Points, in no order, along strands that fork and pass close to each other.
In the rows, 128 means zero.
Two points are linked if the straight distance between their rows is under 51.9. Some points are linked to none.
(456): [121  93 113 115  96 113  85 113 113 101]
(722): [130 147  91 156 133  98 128 188 102 178]
(71): [129  69 102 136 120 112  96 132 116 142]
(764): [143 155 135 113 124 105 173 133 205  88]
(137): [125 182 164  97  76 149 149  91 110 117]
(69): [128 205 152 103  61 120 154 154 138 174]
(189): [130 160 157 103  89 122 176 102 147  96]
(719): [116  77 156 104  68 132  65 117 125 148]
(818): [152 164 140 113 141 158 138 120  93 159]
(784): [135 131 127 176 199 128 168 159 144 127]
(520): [121 109 131 104 126 168  88 125 113 200]
(796): [125 129 140  89  92 166  83  93 109 144]
(561): [136 147 156 133 133 124 155 124 189  73]
(125): [124 152 138 119 109 125 140 114 115  87]
(780): [105 145 124 152  90  79 152 156 146  63]
(705): [171 169 140 107 133 110 181 144 158 149]
(250): [138 160 142 105 119 159 118 112  93 147]
(628): [128  78 144 100  85 142  77  93 119 127]
(829): [127  96 151  95 124 175  88 105 118 191]
(129): [147 169 137 112 150 171 130 126  95 189]
(508): [105  71  86 175 172 112 110 147 142  97]
(706): [147 182 125 127  91  94 159 172 131 156]
(474): [125  62 102 160 181 118 130 100 124 174]
(215): [109  94 164  91  77 145  65 120 125 169]
(502): [149 156 153 111 151 153 158 107 110 113]
(793): [108  94  93 156 124  91 101 148 129  71]
(3): [161 174 148 106 127 125 166 135 127 143]
(798): [127 176 153  98  89 154 124  96 101 131]
(545): [132  91 119 132 168 158 118  90 111 211]
(327): [149 141 142 125 176 161 154 112 109 125]
(766): [ 99 130 117 152  97  88 135 148 128  61]
(468): [128  40 120 143  97  95  85 139 119 135]
(658): [124 176 134 107 100 146 106 132  99 162]
(80): [138 163 117 136 108  98 139 171 106 147]
(384): [122 169 163 100  71 143 159  91 118  96]
(446): [113 130 131 114 100 124 117 103 107  80]
(752): [129 126 114 172 181 118 151 161 135 108]
(631): [151 168 121 104 124 103 177 135 194 114]
(724): [136 125 113 130 168 163 124 114 100 202]
(819): [132 133 123 175 163  99 149 174 167  96]
(315): [137 150 129 146 125  85 161 166 184  89]
(541): [140 143 126 158 143  91 153 171 173  96]
(120): [100 117 106 146 103  88 115 142 125  53]
(38): [114 103 131  95  74 143  81  81 109 108]
(746): [137 126 132 140 200 165 159 113 119 122]
(462): [135 145 119 121 155 166 121 129 101 208]
(521): [111  94  79 181 183 113 129 153 135 112]
(814): [108  73  88 163 151 104  96 146 139  83]
(564): [121 108 121 155 179 143 121 124 131  79]
(399): [137 160 105 153 125  97 140 181 107 156]
(60): [151 195 137 112  84 106 161 160 147 176]
(730): [138 113 119 117 147 154 117 105 101 126]
(760): [117  76 106 156 191 149 116 109 138 100]
(695): [137 132 133 154 205 147 165 131 134 124]
(693): [135  71 121 131 167 154 123  83 114 173]
(162): [123 152 152 124 109 114 161 118 142  76]
(217): [169 171 133 103 143 115 178 137 185 133]
(185): [114  77  87 168 194 115 136 110 123 172]
(311): [119 152 124 143  90  70 168 158 171  85]
(751): [ 98 189 146  89  84 157  98 139 110 170]
(360): [123  45 124 130  85  99  77 125 124 111]
(523): [129 137 153 146 152 133 141 123 156  63]
(590): [127 126 137 156 171 140 132 130 140  68]
(108): [126  59 114 139 172 145 111 100 129 113]
(524): [151 169 154 107 121 133 160 120 124 121]
(393): [105 132 132  91 104 154  75 140 118 188]
(505): [131 131 111 151 160 120 143 149 118 110]
(9): [124  86 103 126  99 115  86 130 114 131]
(41): [133  49 130 134 163 144 118  78 123 141]
(302): [109 112 119 107  83 124 100  88 109  82]
(223): [106 202 156 102  69 142 130 150 115 165]
(114): [119  94  89 169 187 119 133 138 122 138]
(467): [104 115 150  87  91 158  69 125 127 180]

A fork is a point with three links, a tip a point with one. Leave the first point through the second and follow the links. Name the first fork or tip that comes.
(360); (468) -> (302)
(120); (793) -> (474)
(467); (393) -> (829)
(125); (162) -> (250)

A fork is a point with three links. Follow the links from the first point to the second and name the forks in between, in order.
(129); (137) -> (250)
(393); (456) -> (302)
(505); (780) -> (752)

Name the points in between on the shortest way along the links from the first point to the second, in order.
(41); (564) -> (108) > (760)
(215); (829) -> (467) > (393) > (520)
(590); (724) -> (564) > (760) > (108) > (41) > (693) > (545)
(223); (399) -> (69) > (60) > (706) > (80)
